Each row is a point on a landscape with many valleys, with its height.
From any point a ball rolls to the lowest of the 2 points nearest to it. It stops when none of these is lower. Distance is the straight distance between rows; heights are no part of it.
j_73: [ 47  43  35  -8 -59  23  -1  38  27  -9  29  13  -5  36  32  30 -16  13
 -71 105  77 -25  13 -24 -10  -6]  h=28.1
j_106: [-13 -16 -42 -19 -16   9  17 -45  23 -25 -27   5  18 -68   4 -14  21  -4
  69 -43 -40  47  15 -57  28  29]  h=19.1
j_542: [  2  61 -31  34  20  15 -41  53   5  53   8  22 -61  -5  15  19 -10  12
 -27  16  36  -8  20 -36 -19 -28]  h=18.6
j_626: [ -4  31 -36  -1 -62  36  -7  15  -5  -1  15  48  27 -97  -9  38  -8   0
  40 -26 -12  -7  17 -23  -8 -19]  h=36.7
j_268: [  13   36   -3   46 -102   32   13    6  -23  -11   31   15    1  -66
  -11   17  -42  -24   37   17  -24  -18    3   11   16  -25]  h=38.0
j_80: [ -8   7 -11 -14 -48  15  17 -52  11 -29 -26   4  26 -54 -24  -9  11 -19
  63 -46 -33  20   1 -37  45  27]  h=20.5
j_960: [ 21  25 -69  39 100 -11 -19  -4 -14  60 -30  19 -91   3  29  10   8  -4
   4 -25 -30   4   2 -33   1 -11]  h=38.7
j_739: [  -4  -40  -63 -100   59   40   -9    2   34   16   -9   22  -15  -49
   22   -2   68    0   27  -49  -13   19   20  -62   -9    1]  h=17.5
j_302: [  8   0  -6  52 -35   9   0   6  12  -5   0 -62 -35 -20   5   0 -25 -54
  46  30 -13  14   1 -14  32  -4]  h=41.6
j_775: [ 14  14  47  16  46 -40   2  11  -2   5 -22 -24   0  90 -28 -36 -11  22
 -49  10  46 -18 -22  25   6  18]  h=47.6
j_474: [  4 -19  -8 -10 -36  41  -9 -22  47  -4 -12 -69 -15  -4  13  -2  18 -56
  23  23   3  21  -2 -34  44  10]  h=46.6
j_398: [  -8  -72  -43 -114   74   29   -2   -4   17   19  -15    6  -18    4
   34  -15   84  -12   -3  -19   -6   26   18  -24  -28    1]  h=17.9
j_610: [ 34  62  70  43 -37  -4  19  17  -7   4   9 -40 -24  63  -9 -14 -33  -7
 -33  56  37 -28 -34   7  32   9]  h=28.0
j_130: [ 14 -56  16 -55  -8  31 -13  23  61 -29  35 -31   7   8  21  26   8 -18
 -27  52  33   4  29   9 -15   0]  h=20.4
j_994: [ 17 -22 -34  89  75 -57  13   2 -30  -1   8 -15 -62   6  46  -1 -50   7
  11   8 -37  25  -3  22 -24 -37]  h=35.3
j_670: [ 22 -12  47  12 -61  -4  14  -2  -9 -19  30 -19  29   7  -7   8 -40  10
   0  34   7 -26  -7  27   2 -16]  h=33.4
j_17: [ -2 -10 -31   9  67 -33 -13   3  -9  29  -4 -10 -55  41  13  -9  -3  13
 -25   5  11   0   4   4 -28 -12]  h=14.0
j_705: [  4 -54 -76 -83  86  48 -14  16  30  37   6   9 -37 -48  39  24  51 -17
  -4  -9 -16  13  28 -54 -14 -16]  h=15.2
j_956: [ -2 -23 -10  27   4  -7  -8   2   7  -5   4 -39 -12   2   7   6 -22  -7
  16  16   3   4  11   7  -5 -15]  h=19.6
j_292: [  0  -2  32  54   7 -29  10 -10  -6 -14 -17 -64 -17  44 -11 -32 -14 -25
   8  20  -5   9 -24   7  26  15]  h=30.4
j_68: [ 17 -30  53 -29 -42  19  24 -30  14 -36  18 -69  36  31  -3   4 -11 -25
   2  41 -11   1 -37  39  54  21]  h=33.5
j_72: [-14  92   6  54 -25  15 -36  11 -19  45 -27  40 -35   7 -20  -9  -1  -8
  -6 -19  20  -9  -6 -33  12  11]  h=6.8
j_135: [-18  62  22 -38 -53  20 -11 -10 -24   8 -24  66  50   1 -31  12  28  10
  -9 -55   7 -15 -13   0  -2  37]  h=31.2
j_817: [  2 -21  42 -86   5  10  -8  28  -1 -20  13  37  51  39   3  19  28  43
 -47  -9  40 -14  10  29 -51  12]  h=37.0
j_657: [ -9 -12 -49   3  29 -23  16   9 -43  -6  30  69  25 -74   2  36 -17  44
  25 -37 -49 -11  23  21 -65 -44]  h=28.3
j_652: [ 15 -55 -35  12  76 -27  -3   8  34   6  18 -59 -57  30  46 -10  -8  -1
 -35  75  28   9  18  -6 -29 -26]  h=7.6
j_656: [  11  -18   56 -100  -21   46  -14   28   20  -29   25   23   50   23
    4   35   34    9  -45    9   39   -2   13   28  -23   20]  h=29.9
j_596: [  0   1  55  18 -10 -42  20 -11 -26 -14   8  26  49  24 -41 -13 -20  44
 -13 -12  -4 -35 -17  54 -25  -1]  h=47.0
j_57: [ 23  25  66  -8  10 -29  14  18  -4   0   4   3  22  73 -16 -14 -17  39
 -52  25  56 -35 -22  31 -10  13]  h=49.1
j_687: [-24  -4   3   0  16 -18  -1 -34  -1  -5 -36 -14  14  35 -27 -29  22 -12
  12 -35  -6  10 -30  -3  35  38]  h=18.3
j_196: [ -6  18 -32 -18 -48  61 -30  41  27  15  20  24   9 -88   5  51   2 -10
  22   1   8  -9  25 -31  -5 -26]  h=32.5
j_110: [-10  86 -15  29  -7  28 -53  35   5  66 -22  42 -54  14  -1   4  14   6
 -30   2  42 -10   5 -38 -10   1]  h=12.5
j_227: [  24   28   23   54 -100   11   45    0  -37  -13   46    6   -4  -50
  -17    6  -70  -13   27   28  -37  -24   -3   36   17  -32]  h=36.5
j_943: [ -9   1 -42 -66 -12  59 -30  39  35  17   7  40  11 -65   3  48  45  -1
  10 -39  12   3  30 -55 -14 -14]  h=18.7
j_312: [ 36  47  55   3 -38  14  -5  19  11  -2   7 -15  -8  63   2   6 -14   3
 -58  68  59 -23 -19   3  20  20]  h=23.3
j_710: [-26  37  40  37   2 -63  21 -22 -49   2   2  69  43  12 -54 -19 -16  45
 -11 -36 -19 -31 -11  52 -36  -4]  h=48.3
j_879: [-12 -35 -58 -52  21   6  19 -38  24 -18 -21  19  25 -67  12 -14  40  11
  56 -62 -38  47  18 -56   6  15]  h=18.0
j_364: [-19 -62  -1 -23  10 -20  17 -27  -6 -25  -5 -10  52  -4  -7  -9   2  11
  18 -26 -19   2   2  28 -13   4]  h=16.5
j_774: [ 23 -12 -20  17  73 -43   0  16  13  19   0 -30 -76  62  28 -16 -16  13
 -48  47  34  -3  16  -5 -30 -20]  h=10.9
j_113: [ -4 101  21  10 -90  57 -22   1 -14  31 -15  39  -7  -7 -20  14   5 -26
  -8  -6  13 -11 -25 -33  47  21]  h=36.9
j_120: [ 29  29  53  -6 -12  29   9  -8  29  -8  -6 -78 -12  78  -9  -7   5 -47
 -31  36  21  10 -46   2  69  48]  h=28.9
j_249: [  0  32  37 -23 -54  14  -7  35 -29   0  10  80  53   4   7  27   0  78
 -36  30  38 -31  17   5 -77 -16]  h=64.1
j_170: [ -3 -35 -40   4  34 -24   6  16 -19   3  30  29   9 -53  17  32 -25  42
  15 -12 -32  -8  22  20 -55 -46]  h=30.3
j_940: [-15 -21 -15 -17   3  -6  -7 -33   7  -7 -37  -4  10  -2  -9 -20  23 -14
  30 -42  -7  25  -6 -19  22  26]  h=17.3
j_423: [-17  29 -48 -31  14  -1 -11   0  -8  13 -14  64  18 -51 -15  18  26  17
  27 -77 -26   0  19 -33 -16  -2]  h=13.2
j_460: [  5 -32 -68  48  76 -13  -5   1  -3  19  -4 -29 -58 -24  49  -5 -11 -14
  25   7 -31  36   8 -20   5 -25]  h=36.8
j_118: [ -7  93  32 -11 -78  43 -12 -14 -27  15 -15  71  34 -10 -24   6  16  -8
  -4 -39  11 -15 -22 -14  26  31]  h=34.1
j_708: [ 15 -34 -20  -4 -16  24 -20  36  41  -3  30 -38 -14 -37  26  27 -19 -13
   7  55  16   0  29 -16 -10 -33]  h=43.9
j_274: [-26 -56 -35  39  26 -46  36 -31 -21 -30  11  -4  28 -44  16 -12 -11   7
  51 -20 -60  28  14  34 -13 -11]  h=15.1
j_222: [-24 -75   4 -73  42  16  10 -32  19 -28 -16 -38  42  32  18 -34  55 -14
  -2  -8   5  32  -5   8   9  30]  h=14.3
j_548: [-23  -1  -5  25 -24 -37  17 -32 -26 -31   0  33  47 -36 -33  -4 -10  12
  42 -39 -45  -7   4  33  -8  -9]  h=11.1
j_175: [-10  10  -2 -45 -53  38 -10 -28  24 -19 -30   4  26 -24 -13   7  26 -28
  30 -38  -1  15  -7 -37  42  26]  h=22.3
j_246: [ 14 -62 -23 -18 111 -38  14 -36 -30  24 -17 -20 -33  67  30 -27   9  22
 -22  10  -8  -3   0  24 -37  -9]  h=17.6
j_101: [  6  46  57 -11 -38   2   8  24 -33  -2   1  73  54  33  -2   6  -3  71
 -46  26  43 -41  -8  19 -50   2]  h=58.8
j_640: [-18 112  43  69 -17  -3 -28  16 -26  53 -35  43 -31  45 -39 -34   3  -2
 -29 -15  33 -12 -18 -20  19  25]  h=10.4
j_969: [ 11 -31  -7  55   1 -20   7  23  18 -12  30 -43 -21 -20  21  12 -51   4
  11  49  -2   1  18  10 -15 -44]  h=21.5
j_518: [ -3  71  17 -28 -65  72 -41   7  17  27 -14  27 -15   7  -5  23  27 -24
 -21  -1  39  -3  -3 -30  39  25]  h=39.8
j_387: [ 16  -7 -14  61  62 -60   7  13 -29   9   9  12 -50  22  24  -3 -43  37
 -18  10 -10 -12   8  17 -42 -37]  h=33.9
j_374: [  8 -42  35 -91 -11  46 -16  22  56 -31  18 -11  26  31  14  25  37 -12
 -37  29  41   4  17  20 -12  12]  h=24.1
j_675: [-26 -11   0 -56   8   6 -15   1  -2  11 -17  33  21  17 -16   1  39  11
 -15 -42  10  -6   4   4 -16  15]  h=22.0
j_437: [  5 -60 -32 -10  18  28 -17  18  65  -2  25 -54 -29 -21  38  15  11 -27
  -6  56  17  17  31 -19  -5 -25]  h=45.1
j_887: [-24  51 -22  13 -22 -35  11 -28 -37 -16  -4  85  47 -57 -47   2  16  27
  26 -73 -47 -11   9  17 -33  -2]  h=11.7
j_479: [ 23  42  60  61 -39 -18  31  13 -20   3   2 -58 -29  45 -18 -25 -40 -27
 -11  44   3 -16 -31   1  36   6]  h=29.4
j_837: [  7   2  43  37 -25 -12  25 -24 -11 -11 -11 -61   3  34 -27 -37 -14 -37
  15   4 -18   0 -41  12  63  21]  h=30.0
j_125: [-30 -61 -41 -27  39 -36  30 -42 -25 -20   0   7  47 -19   0 -16  21  19
  25 -46 -44  17   1  18 -23   3]  h=15.3
j_514: [-10  49  29  45  21 -38 -10   9 -34  32 -16  51 -13  52 -23 -26 -12  41
 -40  -9  18 -22  -9  15 -27   2]  h=22.8
j_140: [ -2 -63  16 -37   2   7   1   6  28 -28  19 -25  30   3  18  14   2   5
  -5  27  19  -5  15  18 -24  -9]  h=16.8
j_815: [  1  18  -1  60 -61   5  25 -14  -2  -7  -8 -46 -28 -34 -13 -14 -24 -62
  52   4 -40  22  -1 -28  60   1]  h=41.1
j_453: [ -8  34 -19  32  -5  -9  -7  34 -44  28  23  85   7 -54  14  26 -30  59
  -3  -4  -6 -24  22  10 -75 -39]  h=19.8
j_478: [-30 -18 -10  27  13 -71  31 -38 -40 -28   7  38  43 -29 -31 -11 -15  29
  27 -43 -53  -6  13  52 -33 -11]  h=12.9
j_74: [-19  63  36   1  23 -24 -14  14 -37  33 -19  65  -4  59 -24 -24  12  49
 -59 -11  43 -31  -9  15 -30  19]  h=25.9
j_324: [-13  48 -49  24  48 -27 -16  -8  -9  31 -35  42 -56 -17  -6 -15  16   5
  23 -58 -29  16   1 -47  12   5]  h=40.4
j_400: [-13   3 -42 -79   2  52 -20  51   0  26  11  62  20 -63  -3  39  40  29
  -6 -48   9  -5  25 -38 -47 -28]  h=10.3
j_697: [-15  17  -6  52  17 -42  -2 -14 -21   6 -20   9 -24   6 -17 -18 -12  -9
  12 -32 -25   4  -2   5   5   0]  h=18.8
j_378: [ 18   9  47  36 -80 -12  41  -9 -30 -20  31  -6  32 -14 -20  -1 -49 -11
  15  22 -20 -26 -17  42  20 -22]  h=35.2
j_307: [-18  59  49  14 -40 -23  10 -12 -51  10  -6  84  63   3 -54 -14   4  45
 -23 -31   2 -30 -15  34 -29   5]  h=50.0
j_877: [ 24  18  75 -23 -16 -13  15  28 -19 -19   8  41  57  64  -3   4  -8  66
 -63  34  59 -41 -11  28 -31   9]  h=53.4
j_663: [ -8 -20 -65  37  24  -5   0   7  -4   4   3   4 -10 -74  16  15 -20  -3
  44 -21 -40  23  17 -19   5 -28]  h=4.7
j_768: [  8  -5  27 -26 -33  37 -11   0  30  -9   4 -41   2  31   2   7   0 -20
 -21  27  28   3 -11   6  20  16]  h=13.0
j_421: [ -4   2  24 -55 -71  45   1 -24  13 -20  -3   9  39 -16 -11  25  16 -23
  14 -26  -3  -6 -14  -3  33  19]  h=24.7
j_462: [ 12  30  60  -3 -48  12  10 -15  -9 -19   0 -12  30  34 -35  -8  -8 -11
  -9  -4   6 -18 -47  25  42  27]  h=57.8
j_848: [-10  55  39  16  -7   2 -23   6  -7  21 -25  18  -3  48 -33 -17   8   4
 -21 -22  24 -16 -23   2  20  25]  h=16.2
j_781: [ 48  19   9   4 -36  26 -22  49  57   1  32 -20 -29  19  32  30 -18 -13
 -55  99  69  -8  24 -34 -11 -12]  h=18.5
j_703: [-15 -75 -51 -35  20  34   1   0  38 -12  10 -27  20 -63  33  11  24 -12
  31  -2 -15  29  28 -28  -7 -17]  h=9.4
j_112: [  3 -40 -27  25  79 -40   9 -10 -16  16  -9 -37 -45  46  29 -24 -11  15
 -13  18 -11   2   0  18 -20 -13]  h=15.9
j_546: [  1 -33  45 -79  17  27  -6  -2  31 -30 -13 -15  36  55  -8  -1  36 -13
 -28  -1  31  10  -7  27  27  43]  h=14.7
j_320: [-16 -87 -13 -32   7   3   4  -8  21 -23  28 -31  28 -26  23  16   4   9
  17  15  -9   5  22  20 -42 -24]  h=13.9
j_199: [ -8   5  26  98  21 -46  24  -8 -27  -7 -20 -78 -36  30  -8 -42 -28 -37
  26  15 -23  25 -15   8  32  13]  h=30.9
j_929: [ 20 -29  17  35 -11 -21   3  25  16 -16  26 -24 -11  13  22  15 -38  29
 -16  56  35 -18  25   5 -28 -39]  h=25.2
j_435: [-26  33  17 -66 -13  14 -18  11 -20   3 -19  71  50   7 -26  13  33  26
 -17 -64  16 -14   2   8 -35  23]  h=26.7
j_666: [-11  20  37   9   4 -26  -3 -19 -20   6 -34  13  29  46 -48 -37  13   2
  -7 -39  -2 -12 -30  23  30  44]  h=18.4
j_164: [ -3  59  33   2 -93  38  11   3 -37   4  20  57  37 -25 -20  20 -21  11
   5   7   1 -25 -17  15 -13   0]  h=55.1
j_326: [ 17  12   2  18 -99  37  29 -21  -2 -15   8 -52 -16 -43 -13  -4 -23 -56
  44  10 -43   9 -21 -18  65  -4]  h=40.5
j_384: [-17 -43 -32  20  42 -56  29 -37 -39 -17  10  24  23 -26   0  -9  -4  18
  27 -39 -60  15   4  39 -38 -21]  h=14.1
j_330: [ 38   0   1  19 -24  13 -17  37  48  -3  29 -59 -50  11  27  24 -33 -29
 -28  88  46  -7  30 -32  -6 -19]  h=10.7
j_783: [ 10 -57  31 -56  38 -30  19  11   4 -26   8  -8  31  54   9   3   4  43
 -40  15  32 -17   9  39 -44  -2]  h=44.1
j_234: [ -1  66   0 -17 -57  42 -30  -4  18  14 -41  14 -18 -10 -12   9  27 -30
  13 -41  20   6  -9 -50  51  37]  h=42.2
j_842: [ 11  27 -77  81  65 -18 -16  30 -16  25  -2  13 -75 -62  36  20 -28 -12
  26 -22 -45  31   6 -39  18 -25]  h=9.2
j_21: [-20   5 -39 -42  10   0 -12 -19   8   2 -23  26   5 -21 -13  -3  32   5
  28 -60 -23  15   9 -38   2  19]  h=15.8
j_212: [-19 -77 -48 -12   7   8  14 -10  11 -23  16 -21  30 -74  22  20   1  -1
  48  -4 -31  16  27   6 -19 -30]  h=11.5
j_332: [-11   8  33 -50  36 -21  -7   5 -27   7 -22  36  30  67 -27 -16  19  46
 -38 -39  22 -16 -15  35 -27  30]  h=22.9
j_61: [ 14 -32 -79 -45  90  33 -29  11  33  46  -9  -7 -79 -12  40  14  34 -22
 -13   8   0   2  26 -43 -12 -19]  h=13.3
j_432: [ -8  99  56  22 -14   6 -18  11 -17  38 -38  36   0  65 -45 -23  17   7
 -36 -15  42 -16 -42   5  22  42]  h=13.4
j_128: [ -7 -43  10 -14  37  -9  -5 -13  20 -15 -17 -52  -1  52   6 -28  10 -16
  -9  20  22  12 -12  18  17  14]  h=11.8
j_99: [-16  39  20 -44  43 -21 -21   8 -31  36 -24  59  -1  65 -26 -15  28  42
 -54 -43  32 -27 -14  16 -33  26]  h=25.4
j_589: [-16 -37  -4  49   8 -35  25 -51 -14 -25 -19 -45  22   0   1 -51   0 -19
  38 -12 -41  38  -7   0  45  23]  h=31.9
j_35: [-13 -16 -48 -77  15  55 -27  14  34  14 -17  30  -1 -49  10  16  53  -5
  12 -45  -1  13  23 -57  -5   3]  h=19.7
j_980: [ 28   8  47 -52 -59  54   2  -7  29 -23  27 -22  17  25   4  28   1 -16
 -32  36  23  -9 -18  16  38  15]  h=17.4
j_650: [ -24  -27   -9 -100   39   16  -15    2    3    8  -28   31   12   31
    1    4   61    7  -21  -45   11    7    9   -1  -17   23]  h=19.5
j_791: [ 25 -29   9  38 -10  -3  -1  14  44 -17  25 -91 -38  17  26   9 -37 -35
  -7  79  22   4  18 -10   8 -21]  h=7.2
j_830: [ -7 -81 -31 -13  40  23 -10 -10  50  -3  15 -79 -21   3  44 -19  24 -40
   4  55   9  37  29 -14   7  -7]  h=45.7
j_352: [ 21  50  66  78 -48 -34  28   5 -37   2  11   8  -8  24 -34 -23 -47  12
 -13  30   4 -29 -17  19  16 -11]  h=33.3
j_163: [-10  49 -25  42 -18 -12  -7 -16 -11   5 -19  41 -10 -49 -26 -13  -1 -11
  40 -52 -26   5   8 -24  21   8]  h=41.7
j_402: [  7 -24  25  -6   5   4  -6   3  32 -14  -4 -69  -4  41   1  -7  -4 -26
 -23  48  32   7 -12  10  18  10]  h=10.6
j_494: [  6 -10 -16 -49 -47  75 -29  22  60  -6  28 -17   0 -52  13  46  18 -32
   8  21  24   4  23 -27   9  -9]  h=17.1
j_336: [-13 -55 -25  75  21 -56  26 -31 -30 -32   7 -24   8 -25  15 -24 -30  -4
  39   5 -54  31   2  42   0 -11]  h=16.1
j_905: [ 29 -46  20  -3  -9   4   7   7  49 -30  23 -87  -8  36  19   1 -18 -20
 -24  79  27   6   9   9   8  -3]  h=8.9
j_796: [ 27  46  73  42 -59  -4  44  -2 -13   2  16 -56 -11  45 -35 -24 -39 -23
  -3  29 -16 -14 -59  23  57  13]  h=30.1
j_144: [-20  35  15   7 -31 -28  12 -31 -28 -17  -6  60  54 -28 -50  -4   3  11
  11 -54 -29 -15  -2  25 -13   7]  h=8.4
j_803: [-14 -47 -41 -44  -7  56 -16  17  57   1  10 -26   3 -56  23  32  26 -30
  22  12   5  17  21 -36   3 -15]  h=12.1
j_556: [-22  -6   1 100  42 -65  24 -20 -38 -16 -20 -35 -30   8   4 -45 -23 -21
  28  -4 -45  39  -2  17  18   4]  h=31.3
j_14: [ 19 -11 -16  37 -39  28 -12  29  33   0  20 -65 -33 -53  18  26 -29 -48
  35  49   3   8  20 -29  15 -27]  h=42.4
j_771: [ 39  47  55   6 -46  12   4  34   0  -8  12  19  10  50  21  10 -12  27
 -58  81  74 -34  -7  -5  -7   4]  h=11.0
j_985: [ -9  26 -70  56  34  -9 -13  21  -4  12  -3  35 -40 -85  11  18 -20  -2
  44 -34 -45  17  15 -35  13 -22]  h=7.0
j_789: [  9 -24  31 -57 -59  42  -5  -8  20 -22  21  -5  46  -5  -2  30   2  -8
  -3  12  12 -11  -5  25   5   3]  h=23.0
j_147: [ 13 -55 -61   5  88  -3 -13   6  25  23   8 -57 -64   9  50  -5   5 -12
  -7  48  -1  23  19 -13 -14 -26]  h=9.6
j_700: [ 10 -49  53 -73 -11   0  13  13  -1 -34  21   3  64  33  -5  18   5  33
 -35   6  26 -17   5  47 -44   3]  h=41.5
j_833: [-16  49 -30  54   3 -27  -7  21 -35  31  12  69 -15 -45  -1  11 -23  30
   4 -26 -16 -14  15   3 -38 -25]  h=13.5
j_59: [ 40  64  75  76 -58 -26  41  22 -40  -3  22 -10 -26  37 -10 -21 -54   8
 -31  71  26 -43 -32   6  21 -13]  h=31.0
j_993: [-15  13 -25  -5   1 -21  10  18 -49  16  29  83  32 -55  -9  30 -11  55
   5 -37 -25 -21  24  18 -77 -38]  h=25.5
j_185: [-21  72 -33  23   5 -21 -14 -28 -13   8 -46  57 -27 -29 -30 -22  19   4
  35 -77 -32  21   1 -45  23  23]  h=41.0
j_576: [ -6 -12 -27  87  44 -69  30 -27 -46 -29   4  14  -7 -32   1 -25 -27  -5
  43 -35 -74  26   0  42  -2 -10]  h=16.7
j_635: [ 16 -25 -71  -3 103  10 -23  11  19  48 -11 -31 -87  12  49   2  21 -26
 -13  29   0  14  17 -37  -2 -15]  h=11.4
j_636: [ -5  15 -34   4 -13  37 -38  38  28  29  11  18 -18 -52  18  44  -3   0
   0   3  12  -4  25 -31 -13 -31]  h=28.2
j_368: [-12  14 -29  80  46 -64  13 -31 -38   1 -12  31 -26  -8   0 -21 -15  -5
  24 -30 -59  23  -3  19   2  -6]  h=17.7
j_55: [-22  -5  -2  84  25 -66  27 -52 -30 -21 -26 -24 -12   3 -18 -60  -5 -21
  36 -29 -55  39  -5   7  41  28]  h=31.7
j_480: [-14 -37  14 -56  63 -34   0 -12 -25   6 -14   8  12  60  -8 -21  28  37
 -28 -29   9  -9  -8  35 -28  17]  h=20.6
j_275: [ -7 -21 -41  83  40 -31   5   0 -12   4  -3 -35 -52 -14  25  -2 -34 -19
  30  10 -30  31   7   2   4 -20]  h=36.2
j_933: [ 30  56  76   5 -47   7  33 -19 -18  -3  11  -8  36  54 -50 -23 -12 -10
 -11  -7  -4 -16 -79  46  58  36]  h=58.3
j_209: [-13  37 -57  10  30  -7  -7  12 -26  30   6  78 -10 -53 -10  23   7  26
  10 -57 -32  -6  16  -6 -38 -29]  h=8.8
j_111: [-17 -32 -56   4   8  10  -3  -7  28  -4  -3 -29 -15 -58  23   8   7 -21
  46  -2 -27  33  15 -35  23  -9]  h=6.9
j_568: [ 17  19  53  -1 -25  15  16 -19   3   1 -16 -68   1  58 -25 -22  -3 -39
   7  16  -3   8 -58  10  78  46]  h=29.5
j_394: [  7 -27  29 -39  51 -40   3  14  12 -16  -4 -21   1  74   8 -22   2  36
 -51  30  48 -21  -4  33 -21   8]  h=45.6
j_37: [-19  18  21  47  34 -50   2  -6 -24  13 -14  24  -6  40 -25 -22 -10  26
 -11 -26  -6 -13  -6  28 -16  -2]  h=20.3
j_835: [ -8 -51 -12 -43  87 -34   0 -14 -15  16 -10 -12 -22  63   9 -23  23  21
 -27  -2   9  -2   0  23 -27   9]  h=18.9
j_580: [  3   0  24 -31  57 -22 -12  15   1  14 -13  -2 -20  85  -8 -24  11  25
 -59   6  50 -17 -15  21 -22  27]  h=46.7
j_24: [  -7  -29  -59   -8   -5   45  -11   23   32   -7   20   -2    4 -112
   15   46   -2  -13   49   -7  -24   13   27  -43    3  -28]  h=40.3
j_426: [ 12 -22  65 -31 -23 -24  32  -5 -16 -33  19   9  76  36 -23   9 -12  43
 -25   7  20 -34 -11  55 -21   5]  h=44.6
j_754: [ 28  -5 -72  39  98 -10 -15   6 -11  49  -2   4 -77 -12  50  19 -14  -1
  -3   6 -30  10   4 -25 -10 -27]  h=37.8
j_296: [  0  -2   0 -27 -37  45 -27  10  43   0   1 -17  -1 -16   3  25   7 -33
   2  11  22  -2   6 -20  13  -1]  h=16.9
j_154: [ -4  59  49   0 -83  17   3   4 -43   8  15  83  58 -15 -29   7  -4  33
 -14  -8   2 -36 -16  28 -36   6]  h=52.7
j_617: [  -2    3  -42   15  -41   33   -4   14   15  -17   16   16   16 -108
   -3   37  -17  -18   63  -17  -32    3   24  -30   14  -25]  h=38.9
j_743: [ 24  -5  34  -2 -47   6  -1  18  19 -20  30 -23   6  18  12  19 -34   6
 -24  55  34 -27   4   9  -7 -19]  h=30.2
j_583: [-19 -87 -23 -92  63  12   3 -19  23  -9  -6 -20  19  22  30 -26  67  -6
  -8 -11   3  20   9   0 -23   6]  h=16.0
j_671: [ 14   8  -6  11 -90  35  11  -3  -2 -11  27 -21  -3 -63   2  19 -40 -33
  41  19 -30  -6  -3  -5  31 -23]  h=39.5
j_759: [ 37  54  71  -9 -14  21  -2  10  13   1  -3 -38  -8  88 -13  -5  -3 -19
 -47  42  47  -5 -41  13  53  40]  h=27.6
j_895: [-17 -23  20 -98  30  29 -17   8  27  -9 -17   7  19  46 -16   1  57  -9
 -32 -20  32   9   2  15   2  39]  h=17.0
j_886: [  1 -56  -1   2  -7  27  -4  -9  44 -16   1 -90 -17   0  21 -13   0 -46
  12  49   5  31  11 -19  30   1]  h=46.1
j_715: [  7  17 -51  -2  31  28 -43  48  28  49  22  15 -53 -33  33  33   1  10
 -17  23  21  -2  21 -41 -30 -32]  h=23.6
j_882: [  3 -49  26   6 -23  10  19 -36  10 -31  -3 -83  23  18   9 -24   0 -37
  20  35  -9  11 -24   8  49  28]  h=32.8
j_876: [  3  11 -60  16  72 -21 -19  -7 -19  45 -28  29 -51  -4   7  -3   7   5
   4 -42 -17   3  -1 -26  -9  -9]  h=39.6
j_403: [-21 -33 -13  12 -12 -13   5 -17  -3 -20  -5 -19  22 -24  -6  -4 -10  -6
  36 -12 -21   7   4  17   3  -8]  h=18.1
j_741: [  5  52  43  12 -83  18  13  -7 -32   2  20  17  18  -2 -31   3 -23  -6
   0  -6   0 -24 -33  15  28   6]  h=56.8
j_13: [-13 -57  -9  13  -8  -3  23 -45   8 -30 -11 -71  28  -3  16 -41   6 -28
  36   3 -18  34 -10  -5  41  19]  h=32.4
j_206: [-30 -51 -45 -51  19  -7  20 -34  -5 -25 -11  16  43 -53   3  -4  31  12
  37 -55 -40  28  14  -8 -17  -1]  h=16.4
j_507: [  8 -38 -36  25  59 -36  11   5 -22   8  11  18 -32  -9  33   7 -29  29
   1  -3 -19  -4  10  20 -45 -40]  h=32.3
j_990: [ -7 -55  30 -52  13  11  -2 -25  21 -20 -13 -49  43  46  -6 -21  24 -16
  -9   5  12  10 -19  28  31  37]  h=13.1
j_95: [-12  47 -12  18 -24  11 -23 -13  10   8 -36  12 -14 -15 -22  -9  17 -25
  26 -47  -5   9   0 -43  36  30]  h=42.5

Where does a ball stop that starts at each point below?
j_55: j_771
j_617: j_72
j_876: j_209
j_99: j_652
j_37: j_144
j_462: j_703
j_886: j_125
j_775: j_703
j_268: j_125

Call two points neighbours if one is among the 2 nearest of the other. Go from one point of each pair to the other, from neighbour to neighbour, staying as low as possible. Name the highest point that can't be avoided.
j_771 and j_402: j_73
j_703 and j_400: j_35
j_663 and j_125: j_421
j_144 and j_402: j_74
j_663 and j_791: j_494
j_703 and j_652: j_398
j_209 and j_72: j_666
